Each row is a point on a tangle of strands that fork and nearly touch. The rows are in no order.
Two points are linked if the straight distance between their rows is under 74.2.
talo: [-18  18  17   3   5 -19 -11  -5   3  22  11  33  -4  10  36  29 -16 -18
 -20  11  14  50  44]
ludu: [ -6 -25 -22  20  10  21 -13   4 -20   5 -11  31  13   5  -6 -21  11  16
  23  10  12  -9  -5]
gon: [-10  -5  -1   6 -29  -7   8   7 -42   8  -9  20  13 -30  -2 -25 -30   5
  30  -8   2  13  26]
buru: [  0 -13  23 -39  -5 -27   8  -5  44  31  20  -6  16  48  -1  16  19   2
  12 -14 -24  14  -3]
feliv: [-13   0   5 -23 -14  -6   5  -1  -8  29   7  -2  10 -17  -6 -27  16 -17
  -2 -20  -1  35  27]
rotez: [  7  10  -4 -31   2  -2  14  31  30  -4   2 -52  31  -1  11  24  50 -56
 -46  28  10 -15 -22]
rotav: [  4  22  37 -38  -3 -30  20  22  27  28  37  13  52   5  23  24  -9 -32
   0   9  -2 -12  16]
poner: [ 29 -17  -7   9  -3 -23  -8 -26  36  48 -14 -10 -16  19   3  -1  13   4
  -2  -3 -38  21 -17]
Kabo: [-13 -18 -14 -24  -9   2 -30   1  10  18 -20  25  12  41  12  17  -7  -3
   8  40  16  -5  16]
bozam: [  3  -7  -6  39   9   0 -11  -2 -46 -28 -17  32  -3 -40  -9 -23 -21   8
  -5 -10 -17  -7  32]
pir: [-22 -23 -27  -7  12  13 -26 -14  20  32   0  -9 -24  40  -6 -12  26  15
  23   0   2  15  -1]
zaviz: [-13  25 -11 -14 -16  11  20  24  12  40   0   8  12   7   8  13   1 -23
  -9  37  -9  -2  10]
gab: [ -9  16 -27  29  19  28  20  -2  10   0   4 -28 -15 -32   7 -38  40 -16
 -32   4  10  10 -27]
rofo: [ 15 -38   4  -4   8 -24 -23 -15  -2 -29 -19  15  -6  45 -18  22  15  40
  -9 -15 -31  -6  -4]
bere: [ 36  -5   3  12 -23 -20  13   9  -5   4 -22  15  32  -4   4   5   2  -7
 -33  12 -30  14  -6]
benu: [  2  28  13  -4  11  16  -8   8 -19 -24  16  -9  -9 -17  -1 -16 -28   6
   7 -23  28 -13   1]
ruvu: [  5 -10  15  -3  21 -22   6 -40 -18 -54  18  36   4   0 -18  25 -34  21
   4  -9   9 -16  30]
tume: [-17  43  -8 -19   9  36  25  22  15 -14  40 -11   9 -15  -8  20   8 -28
   3  19  52  -5 -33]
kis: [ -6   1  -7   3 -10  20 -16  12  26   8   7 -27  -7  29  22  -1  -4  18
   2  12  28 -12 -49]
noro: [ 16 -18   4 -19 -16 -10  -2   6  28   8 -14 -45  -7  40 -14   2  23  21
  18 -25 -29   5 -50]
gufo: [ 22 -25  -2 -21  -4 -12 -20   1  26  27 -15 -27   4  48 -16  -5  36  18
  29 -24 -29  28 -34]
sopam: [-25  32  20  10  19  -5 -27   3  -3   9   7  30 -10  -2  38   6  -6 -20
 -19  -6  35  52  26]
pura: [-27  29   2 -28   9   6 -27  13 -19 -19  -7  10   0 -11   2   5  -7 -31
 -13   8  44  21  34]
bebi: [ 13  18   7  24  28  19 -16   0 -26 -48   0 -19 -10 -38   6 -20 -18   4
  -6 -18  32 -29 -25]
nofo: [ 11 -21  16 -23   0 -34  13 -21  25  25  -1   9   4  48 -15  19  14  23
  32 -28 -51  27  14]
numo: [-15   5  14 -37  -5   2  18   2   7  -3  34  16   1  19 -16  20  30   5
   4 -16  14  29   3]
Mikar: [-16  -8  15 -38 -18 -26  14 -11   5  35   7   9  12   9   6   1  11 -12
  15 -10  -9  38  39]
vafod: [  5  30   7   8   6   8  -2   4 -22 -14  -1  34  -6  -7   8  12 -57   4
  17   7  17 -15  31]
dono: [ -6  26 -21 -15  13  19  -6   2   1 -32 -14 -53 -27 -22 -14 -17  19 -23
 -41  -4  11 -19   1]
guf: [  1  40  -1 -14   9  13  -7  26  20 -20   3 -39   5 -17  16  39   8 -58
 -40  44  51 -13 -29]
pepub: [ 31  -2  11   0 -14 -17   9  23  17  16 -16  11  29   8  10  24  31 -19
 -40  16 -15  24 -19]
bided: [ -4   8   3 -34  -3  -7   1  50  25   3  12 -34  44  -3  16  23  30 -52
 -22  35  23 -20 -29]
Kugo: [-20  -4 -15  16 -11  10  17   4 -15  19  10  -5 -34 -27 -19 -26   3  16
  40 -33 -20  24  -1]
nuzuf: [-10  22  -6  14  -7   5  -1  -9 -21 -23 -10  14 -25 -47  -7   1 -30 -23
 -15  10  31  12  -4]
Pep: [ -4  13  31 -33 -10 -23  13  62  31   4  24 -17  42   5  24  46  25 -45
 -24  24  -1  -8 -35]
mub: [ -2  47  -5  -4 -20  32  14  29 -10 -24   7 -16  -6 -21 -10  24 -38 -11
  15  19  34 -17 -29]
gunav: [ 16 -13   5 -20 -16   6  21  24  25  -9 -22 -63   0  37 -10   2  29  20
   4 -18 -25 -22 -58]
Nop: [  3   8  -4   4  19  17  -5 -20  -3 -38   8 -32 -21 -27 -15 -20 -26   1
   5  -3  17 -62 -19]
Peku: [ 15 -19  14 -14 -32 -23  12   0   1  30  -6  17  36  28   8  -4 -15  22
  40  -6 -18  23  -1]
poba: [ 11  -2   6   5   3 -27   2 -39 -19 -12  -9  35  23 -29   5 -10 -36 -18
  -6   7  16  -5  41]
dimed: [  6 -20  16  21  -6  -4  27 -19  -7 -13  27  24  -8  -9   3  13 -26  28
  17  -8  16   8 -22]
nibik: [ -9 -31   8 -25 -20 -17   4 -22 -12 -24 -12  12   5  20 -24  18 -24  28
  29  -5   0 -19   6]
rodeb: [ -5 -12  20 -29  -7 -18  17 -28 -11 -26  10  24   1  10 -18  20 -33  24
  24 -17  -7 -14  41]
losa: [ 20   0  18  30   8 -15 -21  -8   3   4   7  10  -9   3  34 -15 -16  16
 -20 -21   8  28 -12]
suf: [ 28  -9  25   2 -17 -26  -6  13  15  15  12  16  26  31  21  14  -6  19
   9  -8  -5  27 -20]
ber: [ -8  13  11  -1  -5 -19   2 -13   9   7   9  31 -11  -1  15  42 -19 -17
 -33  22  18  29  20]
ponom: [  5   8   6 -20 -26  -1  27  14  16  13  -7  -5  -2  25 -14  12 -14  10
   3   2 -30 -14  -2]
fer: [-25  -4 -24  23  16  32 -18  -2 -31 -18  -8  22   1 -19  -6 -33 -12   4
  30  15  39 -14  -3]
seli: [ -2  24  -9   3  -8  32  -6  48 -12   2  -5  -9   8  -1   4  -6  22  -4
  -7   1  21  21 -25]
Vuzo: [-10   1 -21 -11   0   4 -28  -2   1  17 -17 -19  11  -7  18 -45  -9 -16
   1  21  24 -17 -13]
goto: [ 17   5  15  -7   2  -7 -26  43  16  33   5  17  49  26  36  -4  20 -20
 -11  21   6   5  -3]
Gufa: [ -3  42  -7 -10  26  29   6   7  19   2  11 -21   5 -13  10 -27   9 -29
 -19   6  23 -19  -1]
Kurun: [ -5 -28  -3  11   0  -8  28 -17 -16  -4  11  15  -8 -39 -33 -21  18   8
   7 -20 -37  -2  21]
memev: [-19  -6  -2  15 -16   3  24 -27  -9   7  21  12 -22 -26   2  -5 -35   8
  30  -4  21   4  -4]
rakeg: [  3 -21   8  -6 -35 -23  10  -5 -29  10  -2  20  20 -11   2 -10 -23  11
  31 -19  -9  31  22]
dokug: [ 27 -26  13  -5   4 -12   3   7   8 -29 -14   6   3  42 -20  20  25  34
 -11 -10 -28  -9 -29]
lovuk: [  8  -8 -10   4 -12  14  18  12  -5  -3   1 -34  13 -12  -8 -34   7  19
  19 -12   7 -26 -46]
dori: [ 12  -3   4  35  16 -18   2 -19 -18   1   9  23 -18 -17  10 -20   4  15
  -3 -43 -38  42  31]
nofu: [  8 -42   6  37   1 -17 -34  -5 -30 -38 -11  10 -23 -14 -20  -4   7  30
   0 -37 -49   6  17]
kitub: [-13  23  15 -27   5  -6  21 -13   6  -6  25  38  -1   7 -12  48 -10 -11
  -9  18  17  11  39]
volit: [-10 -10  -1   2   5   5  37 -26 -11  -4  12  26 -16 -18 -34   3   6  12
  11 -11 -26 -13  36]
Sobun: [ 11  26  -7   4  39  28 -19  29  15  22  -1 -24  12  16  35 -42  35  -8
 -16  -5   6   4 -15]
tizo: [-10   5 -12 -18  -5   4 -15   5  -9 -21 -20 -44 -33 -13 -19 -16  24  -2
 -30 -20 -10  10   6]
Kaga: [  2   7  -3  12  15  15  31 -23  23  23  27   5 -18  -6  -3 -14  24   0
  -8  -1  -3   4 -16]
nenob: [ 13  -5 -10   3  15  27  21  -2  17  -8   5  10   6  24 -17  -4  21  26
   1   7  -9 -40 -20]
tup: [ -8  10  -9  -9   7  19  -7  13  48  23  18 -41   9  24  37   6  17  -8
  -8  29  26 -15 -44]
bopi: [-16 -13 -24 -20 -36   0   7 -10 -12 -10 -19  -4  -4 -19 -27   5  -7 -15
   2  28   5  -7  -5]
zafu: [ 19  16  38 -16 -11 -18  19  39  42   9  18 -17  32  23  27  45   6 -22
 -29  11  -8 -13 -38]
zep: [ 23   4  17 -10  -5   2  -5  16  10 -18  -6 -53  13  12  31   6  24 -10
 -29  -5  29 -17 -46]
Bino: [ 11 -24  -3  -5  -8   0   3  -6   4   3  -4 -22  12   2 -13 -42  -4  22
  33 -15 -15 -39 -23]
Lut: [-18   5 -29  21  13  25 -12  -1   7  -7  -3 -12 -42  -6  -2  -4   2  10
 -17  15  16  -1 -21]
Lide: [-14   2 -26   6 -17  24   1  22 -21 -12 -10 -29 -39 -20 -30 -11  24  10
 -11 -20 -22  16  -6]
Menuf: [ -2 -29  10  -9  14 -19   7 -33   0 -42  11  -6 -23  -6 -39  11   3  22
  -3 -27 -30 -35   9]
Ziri: [ 14 -37 -18  30  -5  -8  -4 -28  23  46 -12  -3 -24  10 -12  -8  10  21
  23  -2 -42  24 -15]
Vum: [-16   0  14 -25 -24 -20  15  -9   3  26   2  13 -10  25  -1  24 -12   7
  21  -7 -10  33  43]
zosud: [  9 -10  10  10 -31  -6  21   6 -21 -18  -1   2  -5 -15 -24  -3 -31  28
  18 -26 -41 -18   1]
dubuz: [ 13  21  14 -30 -22  -7  22  11 -12  -9   0  19  35 -15 -15  15  -9 -27
  -7  13   6 -10  13]
matis: [-18 -10 -27  13 -32  12   4   7 -35   4 -21   7  -8 -37 -17 -16 -25  -3
  22  15   3  -1   5]
fusol: [ 13  23  14 -15  10   2  -2  17  25 -19  12 -10  17  -3  11  60   9 -45
 -33  47  40 -18 -29]
rif: [  8  19  -4 -11 -24  20   3  48  -8 -10  -4  -7  17   3   6  21   9  -9
 -12  18  21   3 -32]
Butu: [ 30   3  20 -22 -10  -8   5  16  15 -32 -14 -28  38  17  15  30   3 -13
 -19  20  31 -38 -48]
mor: [-10   5  -9 -20 -36   1  16  21  27  36 -11  -5   9  27  -3  24  -6 -13
   2  31 -27  -1  -3]
forip: [ 32 -38   1  26  17 -27 -26 -16  -6 -10 -12  23   1  38  -7   6   8  48
  14 -25 -44  15   9]
noven: [ 34 -12   6  11  16  -9  23 -30  16  -9   9  37  21   5  -1  17  -7   5
 -17  24   1 -25 -11]
ras: [-39  18 -12  40  14  17  -2 -10 -14  16 -13  27 -42 -25  24  -7 -42   0
  19  12  29  18  24]
keli: [  6  -7  -2   2  27   0 -41  -7   6  22  -8   5 -17  29   7 -27  13  23
  12 -29 -26  19  37]
buvi: [ 10  48  -1 -19  10  26   9  45   4   6   1 -41  28  -9  18 -15  21 -36
 -31   7   9 -19  -6]
Mifa: [  6 -22 -12  19   8   7   3 -12  -7  16  -5  31   1  12  -1 -14   8  21
  18   1 -10   9  11]
Kovi: [  2 -10  19 -31 -19 -11   5 -11   8 -25  -2   8  17  18 -14  30 -22   7
  12  12  25 -24 -25]
Vatif: [-15   1 -10  37  27  18   6   1 -27  13   9  51  -7  -3   8 -15  14  18
  12  -8   3  35  26]
dibo: [ 17  -5   7  10   2 -22   4 -19 -12 -15   1  48  17  34   8  44 -35  26
   3  10 -15  14  42]
rosop: [  4 -42 -19  33  -2 -10 -19 -22   8  25  -8  -7 -45   5 -26   0  25  25
  31 -17 -51  26 -26]
gizi: [ 11  -2 -22  14   2  37  22  19  -8 -21   2 -42   0 -21  -8 -34  32  12
  10 -15   7 -15 -49]
tiz: [ 16  13  16  -9  20 -16   5  -1   2  23  17  46  46   4  24  -3  -2 -25
 -10  19   4   3  35]
puno: [ 15  10  20   6   6 -16 -17   7  10  32   5  26  40   4  44 -18 -10 -13
  -8   9   7  25  17]
Megek: [ -6 -44 -11  29   0 -13 -25  -6 -41 -32 -16  30 -18 -20 -26   3  -3  20
  -1 -13 -37  -4  36]
mur: [  3 -34 -13 -17 -13  -9  15 -17  20  -2 -19 -16   0  12 -34  -1  42   2
 -14   6 -22  -2 -18]
Suba: [-20   2 -14 -25 -33  -7  -6  29  16  32   1 -20  13   2   5   3  28 -31
 -10  15  -5  46  -2]
Boko: [ -7  15  -9 -11 -17   4  14  18  -3  33   6 -13   1 -20  -2 -23  41 -23
  -9 -13 -12  47  -1]
Fituk: [ 20 -20  14  21   4 -19  -6 -25 -23 -54  -3  -7  -1 -43 -15 -10 -28   2
  -6 -15 -10 -46  -6]
rin: [-22 -33  -2  39  12  16 -20  -7 -27 -22  10  22 -17 -22  -4 -10 -14  34
  40 -22  -9 -26   9]
Velu: [ 15  -9   9 -38  -8 -10 -19  13  34  31   5 -20  29  50   8  -5  36  -2
  14  -3 -14  11 -18]
Guba: [ 23  -8   9 -18 -29  -9  28  23  17  -3 -19 -28  24  18  -5  21  32 -16
 -32  16 -13  -1 -43]
pekud: [ 14 -23  15  27  17 -21 -32 -23   4   1   5 -13 -22  -4  23 -25  -7  23
  -2 -32   0  10 -17]
fod: [ 10  -4  17   6   1 -28  10 -25 -15   3  10  53  34  20  31  41 -31   6
  11  16   7  31  54]
kete: [ 42 -16   9  12   7 -16 -17   7  16  15  -6  16  13  52   9   8   9  37
  12 -22 -33  23 -14]
Keva: [  5 -27  -4 -10  -5 -28  -1 -37  20  26 -19 -12  -5  14 -12  -5  22  -7
 -19   1 -29  10   8]
Bek: [ 11 -64 -13  41  16 -20 -39 -30  -8   5 -11  20 -28  21 -17   5  28  32
  20 -12 -41  26   1]
sib: [-29  38  -4 -19   3  14 -25  21   3  15   3 -16  -6  12  19 -23 -16 -11
   6 -11  19   9  15]
feg: [-18  33   0   0  20  21 -25   7  -5  -7  11  -3 -19   2  14 -27 -20  11
   5 -18  31 -10  -2]
Tuku: [  7   0  -6 -34 -29 -11  22   2  -8 -17 -19   6  32 -14 -35  10 -16 -29
   0  31   9 -28  -5]
sike: [ 12  23  26 -27  -5 -16  24   9  42  23  24 -17  29  10  19  20  -1 -27
 -25  12  -5 -26 -10]
neki: [ -4 -33  -6   9 -25 -22  19 -20 -19  -4 -12  25 -28   4 -25  37 -10  26
  12  -9 -35  34  27]
vab: [ 12 -39  17  22 -18 -21  -4 -13 -10  -3  17  18   3  11   5   5 -24  48
  37 -25  -2  18 -18]
vuki: [-33  17 -10  43  11   1  -2 -21 -28  -9  -6  34 -33 -49  10  -9 -34 -13
   2   5  34  17  15]
foriv: [  2 -21 -18  44  23  19 -19  -3 -20 -26 -20  -7 -31 -18 -21 -13  13  17
 -18  -7 -29 -32  -3]
deler: [ -9  47  16 -40   6  14  20  13  10 -14  38   1  23 -25 -13  18   7 -45
  -4   8  40  -4   1]
sugu: [-21   9  13  -4  -5  -4  -3 -12  -3  37   0  14 -20  26  27   4 -30  19
  31  -7   4  26  50]
zul: [-22   9   0 -27 -30  -6   2  48   7  24  12   3  20  -2   6  28  27 -38
 -17  29  16  41 -13]
kuda: [  4  17  -4  -9 -31  13  33  14  -4  -7  -6  -4   3  -5 -29   5 -25  12
  18   2 -16 -26  -8]
Befu: [-18  13   0   1 -15  12  23   3  -5  20  19 -11 -29 -16  -6 -14 -14  15
  23 -25   7  13 -12]
Muk: [ 19 -12   8  22   0 -15  22 -15 -18  -5   0   4  -9 -25 -10 -22  13   7
 -19 -32 -34  13  11]
Nusus: [  6  -5   8  -5  -8 -21   3 -29 -21   0  -9  50  33  -9  10  23 -40 -13
  13  38  27   5  42]
bemo: [  9  25 -12  -6  21  17  18 -15  15  -5   5  -8 -13  -9 -12  -1  -5 -16
 -20  19   3 -42   3]
Zik: [ 29  15  31 -10   6 -11  15 -17   0 -34  10 -32   4 -24   2   7  -4 -18
 -36 -11  20 -23 -16]
runip: [-25  22   6 -12  17   3 -18   4  -7 -12   8  11  -8 -13  18  -2   5 -19
 -21  -8  49  36   5]
botok: [  9  -9 -10  17  -3   3  -9  -7  22   6 -18   2 -21  32   4  20 -15  22
 -16  21  -9 -19 -15]
dusap: [ 24 -14  -3  23  -1  13  29   0   6 -13 -13 -13  -8   2 -20   1   9  27
 -13   2 -33 -42 -29]
Mulef: [ 14  13  -5   6  -5   3 -13  14 -44 -24 -29  17  13 -22  -6 -23 -10  -7
 -18  -8  -8  -5  27]
bemez: [-17  21  11 -19   9   2  25 -24   0  10  25  40   6  -3  -1  41 -19 -33
  14  33  31   4  48]
garet: [-13  -9   1 -23 -12   7  39 -11  -7  -3  17  25   3   1 -38  15  15   6
  13  -3  -9   7  23]
daza: [ -4   8 -26  23  28  12 -25   7  -6  10 -40 -24 -11 -13  10 -62  18  -7
 -17  -8  -8  -6  -1]
luvip: [-31  30   3 -18   1   3 -22  12   3  38   5  -2 -17  15  33 -12 -18  -8
  12 -11  11  31  42]
sosif: [-10  17 -15  23  23  26 -26   0 -21 -20  -6  15   8 -29  10 -25 -26 -12
  14  19  59 -16 -18]
pugaz: [-18  33  -8 -22  -6  11 -10   2 -11 -24  -8   3  -5 -34 -20  18 -15 -45
 -15  27  49   8   6]
kenog: [-22   8 -20 -12   5  18 -14   8  41  51  11 -26 -15  34  11  -6  31  -8
  12   9  -2  26  -6]
Nas: [-22 -49 -14  31  -9  -1 -25 -10 -22   3 -10   1 -21 -14 -15 -19  -8  28
  46 -17 -30 -14  13]
nuv: [ 12 -14  10 -21  -1  -8  19   9  17 -18 -14  23  24  43 -25  36  34   9
 -19  16 -25  -6  -6]
zop: [ 20   7  26 -14  -9 -26   2 -22   5 -27   0  -7  -8 -18   4  28 -25 -19
 -35   3  22  -8  -7]
dod: [-21   7 -28 -23 -16   7 -38  23   9  24 -23 -21  21  14  17 -27   8 -30
  -7  26  11  -4   4]
minuz: [  7 -23   6  30  11  -6 -19 -18   7 -12   8 -23 -28  -4   9 -18 -12  32
   0 -29 -14 -28 -23]
nabe: [ -1 -22  -7   8  33   3 -21 -21  13  39   6  24  -1  27   7 -25  27  15
  16  -9  -6  14  14]
zavur: [ -3  21 -14  -9  19  35  20  -3   7  -4  11  14   0  11 -19   1   1   5
   5  15   5 -38  11]
gisa: [ 18 -25   2  61  28 -30 -20 -31 -10   0  16  19 -15  -2  10 -14  -7  31
  11 -40 -55  29  27]
dogo: [-18  38 -11 -21  -2  30  33  29  23   0  39 -40  13  -9  -1   5  31 -13
  -8   8  32   3 -38]
bal: [-15  -8 -25  -3 -11   5 -22  -8   9  19 -26   2 -20  28   6  11  -9  -2
  -6  38   7  -4   6]
Gil: [ -1  16  18 -22  17 -16  -4  11  24  21  29  31  47   8  22  26  -5 -39
  -4  29  13 -18  21]
rul: [-27 -27  -4  47  12  15  -4  -8 -34   6   4  35 -19  -6  12   0 -31  40
  55  -6   3   1  28]
fanur: [ 31   0  19 -16 -13 -10  19   7 -11 -18 -12 -37  22 -19  -4 -12  15  -5
 -26 -20  -9 -14 -15]
vinu: [  0 -13 -22  16   2  16 -13  -1  16   1 -11 -22 -26  25   2   4  15  19
 -11  17  13  -8 -47]
vivi: [ -4  46  -3 -12   0  19   5  24   2 -25   0 -50   7 -35  13   2  -3 -47
 -20  15  53 -11 -34]
Fovor: [  1  -8 -21  42  23   8 -23   0 -22  -5 -26  -4 -27 -27   4 -40  11   0
 -25  -5 -16   4   0]
tis: [-11  -1 -27  22  -4  21   5   9  -6  25  -3 -18 -38 -22 -29 -30  21  12
  21 -28 -46  20   6]
buva: [ 11 -12  16  -1 -34 -26  11  -4  -8 -18  -6  14  -9   8 -15  31 -15  16
 -15  -7 -23  26   2]
dakuf: [-26   8   4  -2  12   5  -4 -29 -24  -2  -4  27 -13 -15   1  -4 -51   1
  38   2  25 -15  54]
fovib: [ -3  37  -8 -22 -37  18  13  19  -4  -6   0  -8  -3 -10 -18  20 -43 -11
  15  15  10 -24  -9]
badin: [  8 -24   4  -2   5 -17   4 -19   9  37  -2   4  -9  30 -18  -9  -3  34
  55 -34 -57  12  28]
vilad: [  4   5   1  11  -2   3   1  -8 -13  -4 -12  37 -13  20   4  28 -44  27
   3  11 -13 -14  41]
bero: [ 10 -35 -11  45  13  16  -9   2  -7 -30 -12 -15 -28  -5 -22   1  24  30
  -6  -4 -47 -48 -28]
bebat: [-20  25   5 -17  13  18  15   2  -4  30  15  38  29  -9  19  11 -16 -33
  35  40  41   0  41]
Pulib: [-11  17 -35   5   1  47   4  36  -8 -11  -4 -44   1  -2  -3 -24  33   6
  -1   1  16   9 -36]
zas: [-24   3  11   7  20   3  -3 -34 -15 -10   5  11 -32 -16  -8  -2 -43  14
  21 -17   1 -22  50]
git: [  2  -4  10 -13  -2 -11 -37 -14 -10 -11 -11 -14  13 -11  18 -31 -18  -9
 -11  -4  32  -8  -7]
tosan: [  4  39 -10 -16  -1  26  12  50  17  22   3 -14  28   6  12   0  17 -37
 -24  24 -13 -22   0]
Rufek: [ 21 -28   2 -13 -23 -19  12  -8  -6 -21 -20 -28   2 -16 -23 -10  21   1
 -24 -10 -19 -11 -24]
fuzit: [ -1 -26  -1  20  17   7  -8 -24   6 -30   8 -44 -27 -16  -5 -24  -6  22
   4 -22   4 -55 -31]
Romam: [  8  13  -8  22  29  18 -20  -4 -22 -38 -10  -1   2 -32   7 -27  -8 -20
 -13   9  62 -20 -33]
kila: [ 11  -2  22 -29 -10 -17   6   0  16 -30   7   4  34  10  -4  43  -5 -25
 -16  30  44 -19 -35]
zurin: [-10 -22  15   5   2 -18   3 -38  -6  -3  13   9 -35  10  -8  17 -33  34
  28 -29 -26  -8  45]
Gumol: [-14 -10  -3  -8  19   6  17 -27  -4 -34  15   1 -32 -14 -46   2   9  10
  -5 -10 -15 -37  14]
Gonez: [ 10 -43  10  51  25 -24 -24 -23 -17 -36  16   8 -13 -13 -11  -3   7  27
  -1 -44 -70  -4  21]
Foge: [-20  24 -15   1  -2  19   0  15 -22  31  -7  33  15  -1  20  -9 -22 -16
  29  25  17   4  34]
met: [ 18  19   9  -3  27  19 -24  32  21  18   7  -5  27  30  37 -10  28  -9
 -23   8  12  -8 -13]
vubif: [-40  25 -30  25  20  26   7  -3   0 -11   1 -19 -37 -39  -3 -18  16 -17
 -24   0  30  18 -21]
sipi: [  9  15  19  -4 -12 -21  -1  -6   1 -13   5   4 -17  -1   9  34 -12  -1
 -40   1   1  19   6]
keruz: [  6  14 -13   6  26  17 -29  13   8  20 -20 -32   0   8  16 -47  35 -10
 -16 -18 -10  14   1]
robi: [  4  35  -7 -12  17  20 -11  -1   3 -42 -15 -55 -20 -24   3   5  -1 -35
 -39  11  41 -32 -10]
Vez: [ -7  19  -7  23  12  15  18  -9  22  30  20 -26 -31 -19   6 -23  23  -7
 -17 -18   0  24 -22]
kelat: [  7   2  -8   4   7  -6 -43   2   3  40 -30  -2 -14  28  11 -20  11  -3
   0  -7 -30  32  29]
fiz: [-39   5 -19  40  15  23  -6  -7 -18  30 -13  20 -35  -1  21  -6 -33  21
  39  14   8  17  31]
Sur: [ 13  -6  12 -18   1 -13  26 -14  23   2   1  41  43  30  -9  31   5  -6
  -8  35 -10 -18   9]
Porap: [-32  14 -27 -17  -4  16 -17  17  42  26  20 -56  -2  16  22 -14  24 -18
  -3  14  19  14 -29]
Pepa: [-13 -29 -17  -2  -6   2 -17 -10 -10  -1  -9 -20 -14  -6 -22 -39   4  15
  20 -13 -23 -22   2]
Dogup: [-12 -44  15  28  16 -22   0 -44 -10   4  21  18 -24   6  -3   5 -15  41
  53 -32 -43   5  47]
kifof: [  4 -22   6  -6   4 -25 -13 -31 -19 -13  -1  21  24 -19   3 -23 -22  -4
   7   1  26 -15  11]
dile: [ 15  10  -2 -14   4  13   1  28  20  -1  -1 -77  10  10  33  -3  42 -18
 -26  -7  24   1 -42]
muta: [ 13 -40  16   4   1 -31   4 -34 -10 -54   3  -4  -5 -16 -27   8 -18  17
  -9 -21 -17 -43  -5]
zekud: [  2  32  22 -48  -9   1  17  42  -1 -18  14  -1  40  -8 -18  21  17 -44
 -14   7  20  -6  -5]
luver: [  2 -21   4  20   2 -14   6 -16 -19  30   2  21  -3  12  -3  -6  -4  35
  54 -29 -42  29  52]
Gisi: [ 18  12  22  25   7 -13  -4  -4  -7  11   4  26  16  -6  44 -12 -29   2
 -12  -6  15  21   4]
Zafuv: [ 19  18  -1   4  -9   3 -13  19 -16  -5 -29   4  10  -4   8 -11  -3  -6
 -27   5  -9  -1  10]
bavi: [ 13  14  -9 -28 -40  13  20  52   6 -10 -17 -51  25   6   0  21  21 -16
 -14  17   2  -4 -47]
pon: [-28  -8 -10  49  14   5   8  -9 -36  -8  -4  46 -18 -36   3 -15   0   2
   8  -4  17  37  11]

A fork is a point with three links, a tip a point with one. Leave the first point through the second and follow the links. Name the first fork or tip that comes.
Kugo, tis: kila
zavur, bemo: kuda
sipi, zop: forip
sib, luvip: zul
puno, Gisi: bebi
Gil, rotav: rotez
vinu, kis: nabe
gufo, Velu: zurin
Pep, zafu: puno
nuzuf, pugaz: ber

Follow the links from the first point to the second, and from the first to the third. Name the last point that the two ways share.
tiz, Vatif, sib: bebi
vivi, git, noro: zurin
vafod, buru, dile: zurin
Porap, lovuk, losa: Mifa
suf, fanur, Sur: forip
zurin, Lide, dile: kila
zop, benu, gizi: vuki
